Each row is a point on a tangle of strands that fork and nearly touch. The rows are in no order.
In the rows, 128 means zero.
Two points are linked if the straight distance between their rows is under 113. Some points are linked to none.
(606): [ 70 129 145 124 127 121 172 148 136 135  73  95 129 113  87 119  64 175
 118  78 115 110 131 161 132 138 175 154]
(846): [ 75 148 134 132 128 128 140 142 118 131 148 144 143 170 142 118 125 154
 110 137 183 125 131 139 143 166 157 157]
(610): [ 94 183  90  95 135 129 133 151 170 121 131 175 118 161 144  84 116 127
 113 149 147  89  88  96 145 149 122 144]
(829): [139  74 178 155 118 174 125 102  89 128 125 155 160 156 102 146 175 162
 149 141 143 157 136 124 137  86 197 184]
(899): [139 170 100 105 118 139 153 142 152 119 138 145 125  82 136  67 129 116
 137 116 107 134 151 149 108  91 124 124]
(652): [ 49 122 151 139 146 106 154 169 127 130 107  94 139 142  94 120  64 162
 102 132 137 115 140 137 136 167 155 162]
(398): [221  90  98 135 122 153 165 119 117 112  60 132 137  57  79 150 122 125
 139 143 112 117 146 126  87  54  88  75]
(637): [116 135 158 133 149 102 130 145 100  90 146 170 168 180 131 184 155 153
  66 153 181 144 163  95 107 162  94  81]
(262): [192 132 136 165 137 124 108 131  81 130  89 121 150  95 112 182 110 127
 127 143  48 161 191 132 106 122  72 124]
(703): [164  84 159 164 122 189 112 109  84 129 139 143 142 125 101 168 178 155
 149 138 118 166 140 143 147  92 153 177]
(756): [ 91 143 135 100 138 122 164 113 152 140  64 104 105 123 113 133  68 181
 136  63 115  91 116 163 151 122 184 133]
(754): [166 174 111 130 125 136 101 117 105 141 168 188 139 179 164 159 144 120
 107 114 165 128 146 100 120 155 131 119]
(21): [141 122 107  83 116 169 154  80  97 127 104 131 116  66 118 126 180 138
 165 124 118 170 132 138 177  61 206 138]
(872): [ 85 160 124  84 149 136 156 110 152 141  90 129 121 144 133 108 101 150
 144  86 121 109 112 161 162 132 191 142]
(489): [ 84  55 190 135 140  68  91 134 124 104 171  73 134 152 153 157 166 115
 132 155 119 141 122 118 132 171 102  90]
(345): [114 107 141 153 127  76 117 169 137 130 149  60 109 168 107 120 146 111
 133 115 123 155  43 120 141 163 169  89]
(658): [217 134  90  87 117 184 152 108 112 137 113 158 130  61 117 127 136 112
 154 128 130 150 130 131 112  83 126 105]
(93): [ 93 141 147 133 150  95 139 155 120  91 157 163 155 175 141 170 145 141
  74 155 169 120 133 109 128 155  98 117]
(10): [ 90 165 107 124 101  91 124 129 146 114 172 157 108 158 179 115 125  95
 125 141 183  84  96  71 102 151 103 138]
(809): [133 121 129 162  99 166 108  96 118 143 163 104 106  67 138 112 154 140
 163 128  95 148 151 167 120 110 149 175]
(92): [100 153 138 109 154 143 107  94 144 145 133 125 124 165 148 125 137 140
 142  92 112 120 120 170 177 134 184 154]
(462): [168 124 169 127 115 150 118 143  85 117 156 134 180 131  94 148 123 144
 121 151 138 186 165 123 102 133 116 138]
(331): [ 99  94 171 135 139  67 102 148 127  96 167  83 141 149 143 153 141 114
 116 147  89 133 141 136 130 155  81 119]
(161): [117 105 166 158 133 105 102 137 117 120 166 103 134 116 146 145 141 125
 125 137  89 144 159 167 130 144 101 150]
(440): [140 128 113 183 127  62 123 134 132 125 108 129 143 118 128 106  78  95
  94 118  61 120 155  92 105  79  57 127]
(726): [173 137 125 169 136  82 121 145 102 125  96 131 160 113 119 135  80 114
  99 143  50 145 185 100  95  98  63 120]
(896): [226 121  95  93 111 193 128 103 101 161 121 170 144  96 116 139 118 105
 159 128 146 143 130 106 102 119 106 119]
(496): [125 147 104  75 138 115 135 123 186 125 139 132 105 120 171  59 149  96
 143 117 108  95  99 143 144 107 119  94]
(249): [174 120 152  89 107 199 101  94 102 134 138 134 151 163 102 153 160 130
 161 115 180 169 125 101 132 119 160 150]
(4): [172 156  97 121 139 144 106 104 134 144 139 158 106 114 165 138 124  89
 137  93  86 114 145 152 131 111 101 116]
(246): [112 116 115 131 122  89 128 183 184 101 138  86 103 141  97  81 137  97
 134 132 140 115  12  69 122 123 115  94]
(312): [ 67 125 102  96 142 116 153 150 183 157  85 118 104 159 130 106  71 140
 118 119 157  84  89 117 156 174 153 138]
(762): [ 57  47 186 139 148  79 117 126 133 119 161  99 145 173 153 141 156 134
 114 141 157 118 110 137 146 173 139 110]
(508): [ 81 150 107 111 127 119 130 141 170 153  98  58  72 152 114  71  94 130
 145  92 123 121  91 132 149 150 188  94]
(176): [135 119 103  90 122 119 123 120 174 154 160 112 110  91 164  73 147  74
 160 120 103 116  96 144 121 136 117 102]
(779): [ 68 112 114 119 158  98 161 143 175 141 102 128 114 183 132 152  88 151
  84 137 172  83  98 113 164 181 132 142]
(515): [133 116 190 152 125 144 115 137  79 116 163 146 173 150 121 147 147 168
 113 158 148 169 166 134 117 131 142 146]
(111): [125  73 123 164  96 112 110 113 103 172 186 110 121  77 169 121 111  98
 139 140 121 117 144 136  95 158 100 137]
(458): [161 137 155 127 127 182  94  99  99 138 148 165 150 186 128 161 175 160
 132 114 184 153 142 114 133 133 180 142]
(140): [113 133 147 124 149 152 105  81 132 130 119 120 117 133 145 128 159 137
 159  85  93 131 129 177 176  97 186 164]
(586): [196 123 113 141 122 118 133 144 116 143 130 192 174 142 132 132 102 104
 103 129 125 122 143  95 102 115  77 120]
(753): [ 44  90 157 153 107  83 124 147 117 112 165  78  95 154 133 123 135 116
 127 150 213 132  77  92 117 172 150 104]
(77): [ 43 105 150 150 119  95 124 153 129 133 149  74 105 161 119 101 114 137
 126 136 181 123 108 114 129 175 163 137]
(500): [169 111 120 183 131 138  96 108 105 146 122 102 108  66 133 180 135 120
 149 115  61 119 163 183 121 131  93 144]
(324): [187 129 143 134 114 134 130 153 102 122 149 162 171 136 112 136 106 123
 100 138 127 157 154 114  95 125  85 128]
(782): [193 124 110 156 110 118 126 128 125 151 117 205 184 149 118  94 100 111
  91 118 146 113 125  60 102  94  77 115]
(646): [107 102 194 167 133 141 121 120  92 115 141 142 162 162 119 140 148 179
 117 147 139 156 162 147 137 115 174 168]
(891): [180 116  84 160 133 122 154 114 136 128  80 121 109  37 134 148 115 107
 137 135  71  91 162 175 104  77  86  98]
(192): [ 84 159 138 138 123  98 137 182 134 100 160  97 127 133 109  87 114 125
 105 136 106 138 136 134 111 144 109 150]
(618): [ 94 180  93  69 133 148 138 150 156 141 109 192 149 151 142  69 112 134
 123 156 159 112 104 105 138 167 165 147]
(694): [184 136  92  79 113 179 160  95  95 119 116 142 116  51 119 145 166 126
 168 139 130 166 133 133 143  67 154 114]
(900): [ 54 122 126 132 157  98 168 140 138 112 121 142 130 185 140 174 131 157
  68 166 207 107 121 105 145 182 117 124]
(83): [188 115 144 147 138 147 115 127  81 109  92 110 146  63  88 205 150 141
 140 148  65 177 168 147 117 111  88 127]
(533): [ 18  40 200 152 142  85 128 123 117 121 116 101 146 160 141 115 124 172
 106 157 169 106 131 123 128 168 153 110]
(190): [146  90 164 178 132 124  84 116 100 133 152 107 127  97 140 173 149 126
 140 136  69 136 171 169 126 139  97 149]
(235): [118 170 122 139 116 112 143 174 141 102 154 129 135 120 112  78 115 111
 108 126 101 128 142 132 105 117  94 140]
(856): [139 135 144 153 133  61 109 147 169  83  97  88 123  97 119 107 132 111
 116 131  35 119 157 125 113  85  42  94]
(664): [209 124 121  89  97 192 113 105 107 150 143 154 162 132 109 137 127 111
 152 120 174 159 138 100  94 131 115 134]
(632): [ 69 145 115 130  92  89 127 129 151 101 161 124  96 151 168 128 123  88
 139 160 223  95  70  63  85 159 114 119]
(99): [ 99 156 104  75 153 119 140 137 197 122 113 134  97 145 146  56 138 110
 138 119 125  81  85 138 162 113 141  93]
(668): [202  91 136 133 118 183 124 118  74 115  97 109 139  69  66 206 158 130
 147 133 103 169 140 125 127 108 100 123]
(64): [132 123 123 117 127 162 135  84 111 122 102 121 113  88 123 146 180 139
 162 100  96 164 135 168 184  64 194 159]
(718): [195 131  87 156 141 144 129 106 112 141  96 137 101  73 144 171 118 105
 142  97  70 109 158 175 122 102  99 109]
(727): [134 187 121  86 135 153  99  94 124 146 160 158 109 110 175 109 141 111
 156 109  99 129 139 149 145 123 148 132]
(503): [149 128 116 188 129  62 117 127 159 112  90 108 122  95 119  90 105  99
 103 116  61 103 151 110 114  56  49 103]
(517): [161 159 142 136 131 156  96 115 103 131 159 165 140 200 135 166 173 155
 106 115 189 146 151 119 117 152 149 121]
(299): [159 113 136 173 100 177 115 101  84 132 141 124 119  73 109 152 165 156
 151 140  96 160 149 150 129  89 141 179]
(232): [219  86 109 123 117 176 143 112  79 115  74 105 137  63  52 195 135 115
 154 133 108 141 134 125 106 101  85  93]
(540): [203  91  96 153 140 121 157 124 144 118  72 146 132  40 116 135 129 131
 128 144  84  94 170 158 103  48  87  84]
(261): [159 178 119 110 151 153 144 154 140 113 123 164 151 170 111 124 135 135
 105 109 135 137 120 139 141 110 129 127]
(152): [136 165 108  65 132 166 144 137 148 147  89 179 168 183 111 110 116 160
 125 143 173 132 104 100 142 165 177 144]
(433): [124 167 105 131 106 108 125 136 117 135 178 178 133 158 171 124 122 109
 107 127 159 108 124 105 109 149 105 137]
(25): [ 66 137  91 100 142 124 151 156 189 157  78  91  69 144 120  80  72 124
 124 111 147  97  80 105 156 150 157 114]
(488): [ 86 185  91  81 162 123 140 130 194 122 102 149  92 168 141  77 120 133
 121 121 135  84  89 119 171 132 138 114]
(148): [135 141 127  72 133 161 155 122 133 159  69 170 167 180  99 154 100 177
 111 114 186 120 108 111 145 170 191 147]
(585): [ 92 158 130 132 149 119 100 120 153 127 146  96  95 191 144 142 133 129
 124  95 130 112 104 160 171 157 146 134]
(605): [ 90 166 124 141 134 113 115 137 154 125 138  60  77 177 127  93 113 126
 138  92 129 131  97 153 154 145 150 119]
(383): [132  91 102 125  98 109 112 117 133 165 188 121 119  97 171  95 123  81
 156 130 123 114 110 128 105 158 101 127]
(875): [118  83 129 162  99 148 116 107 117 161 177  96 119  55 146 113 145 128
 155 145  93 133 149 166 104 139 121 165]
(309): [ 53 123 136 136 105  92 133 139 142  94 144  92  80 146 148 139 126  95
 141 165 239 125  60  68  91 165 128 104]
(254): [152 179 103  73 125 152 134  92 133 144 136 151 103  67 165  91 136 113
 158 130 100 139 151 147 126  84 150 112]
(156): [ 59 141 134 128 146 111 161 188 147 108 122 100 120 156  94 105  79 141
  89 146 131 122 126 120 139 158 122 152]

A fork is a point with three links, a tip a point with one. Leave the first point through the second and follow the links. Name the first fork or tip that comes.
(515), (462): (782)
(156), (192): (718)
(458), (517): (77)
(312), (25): (92)
(176), (496): (148)
(500), (190): (533)
(605), (508): (637)

Name the points in between on the shortest way along the links from the first point to the second, in order.
(488), (383): (99) > (496) > (176)
(754), (664): (517) > (458) > (249)
(533), (899): (762) > (489) > (331) > (161) > (190) > (500) > (718) > (4) > (727) > (254)
(782), (875): (586) > (324) > (462) > (515) > (646) > (829) > (703) > (299) > (809)
(872), (254): (756) > (606) > (652) > (156) > (192) > (235) > (899)
(517), (92): (458) > (249) > (664) > (896) > (658) > (694) > (21) > (64) > (140)
